A landscape with many valleys, sampled at points; each row gives a point and its height.
A ball rolls from a point to the lowest of its 3 nearest points, and stops where none of them is lower. Distance is the straight distance between rows; heights are no part of it.
z263: 3 43 0 -2 -25 -25 4 -40 17  h=441
z310: -2 37 -4 -11 -16 -29 -3 -35 4  h=407
z529: 30 49 -9 15 -29 1 -7 -19 -6  h=202
z801: 5 3 -21 -9 1 0 -16 9 -39  h=304
z747: -30 40 22 1 -24 -30 -11 -60 40  h=700
z424: 13 -38 7 30 29 55 -9 63 -18  h=746
z338: 8 -64 4 14 36 43 16 44 -6  h=462
z779: 12 41 7 6 -39 -22 11 -45 35  h=388
z176: 18 1 -9 10 1 23 -21 30 -37  h=385
z544: -2 -2 -14 -14 5 -4 -16 12 -27  h=262
z530: 15 -12 -12 13 13 26 -23 44 -32  h=433
z584: 30 31 -10 18 -19 10 -19 7 -30  h=445
z566: -23 -36 2 -20 27 -9 -11 15 -16  h=593
z526: -2 -41 -13 -10 25 8 -3 32 -16  h=96
z460: 38 50 5 27 -40 0 24 -26 25  h=351
z787: -32 5 -2 -26 4 -22 -22 -17 -11  h=269
z762: 11 6 -10 -1 0 0 -19 17 -33  h=314
z692: -11 14 -12 -15 1 -19 -20 -11 -11  h=446
z643: 30 51 -11 13 -38 -3 5 -20 3  h=268
z607: -1 15 -12 -18 -11 -13 -12 -8 -21  h=394
z525: -9 -44 -11 -19 28 7 -1 26 -18  h=343
z717: 9 -55 18 43 40 56 8 59 -3  h=171
z752: 7 -20 -14 2 18 18 -11 40 -31  h=442
z199: 12 -41 -3 16 23 44 -10 53 -30  h=654
z309: -28 44 30 3 -28 -28 3 -60 57  h=488
z76: 25 44 6 7 -44 -21 27 -40 34  h=298
z840: -21 -69 2 -8 45 18 28 30 11  h=510
z415: -17 -56 -3 -20 39 6 6 26 -6  h=95
z912: -8 41 31 8 -41 -24 24 -45 77  h=490
z856: 3 -49 -9 7 35 29 6 43 -13  h=592
z964: 20 19 -14 -5 -15 -10 -15 -8 -28  h=431
z724: -31 -32 0 -29 28 -11 -14 11 -17  h=832
z73: 2 -67 1 12 38 37 31 38 10  h=576
z998: 6 -63 16 32 38 52 29 47 1  h=355
z560: 5 -52 26 56 45 68 23 54 14  h=182
z165: -10 -18 -11 -11 19 -9 -10 14 -28  h=97
z516: -33 27 1 -21 -10 -28 -25 -33 4  h=296
z994: -8 45 16 2 -34 -29 13 -50 46  h=458
z380: -13 41 11 -15 -19 -30 -3 -44 9  h=476
z186: 3 36 -17 -11 -18 -17 -14 -26 -17  h=378
z403: -10 -61 -7 -6 39 19 12 33 -7  h=321
z374: 21 49 -7 5 -38 -20 8 -30 9  h=180
z523: 8 40 17 10 -53 -21 34 -43 66  h=427
z551: -34 -10 1 -35 10 -24 -21 -9 -11  h=59
z902: -16 24 -3 -17 -9 -27 -19 -25 -8  h=306
z175: -5 -70 -1 -2 41 27 30 34 1  h=496
z777: -16 32 38 10 -37 -24 19 -44 82  h=502
z648: -30 -55 6 -25 40 4 6 22 -8  h=89
z18: 23 21 -20 6 -10 8 -22 13 -34  h=386
z207: -13 43 18 1 -29 -31 7 -49 30  h=465
z305: 11 -53 7 24 35 49 10 53 -7  h=85
z728: -19 0 -6 -28 9 -21 -19 -2 -21  h=305
z483: 7 -46 -3 11 29 32 -5 46 -21  h=645
z59: -23 18 4 -25 0 -22 -16 -24 -3  h=279
z645: 1 -18 -14 -17 15 1 -16 22 -24  h=204
z943: 31 50 0 20 -42 -16 18 -35 21  h=245
z427: 0 22 -14 -15 -8 -23 -12 -25 -12  h=352
z382: 26 42 9 16 -51 -17 40 -40 56  h=358
z816: 15 47 -10 -2 -30 -15 6 -26 -5  h=112

For each start below, name the point where the ball stops.
z175 -> z648
z902 -> z551
z964 -> z551
z526 -> z648
z856 -> z648
z516 -> z551
z76 -> z816
z73 -> z305
z460 -> z816

Write out the way that a ball takes from each point below.
z607 -> z427 z902 z59 z787 z551
z310 -> z427 z902 z59 z787 z551
z525 -> z415 z648

Two balls start at each pair of points below. Name the first point that both come to, or write none.
z380 / z692 -> z902
z840 / z199 -> z415
z382 / z309 -> z76
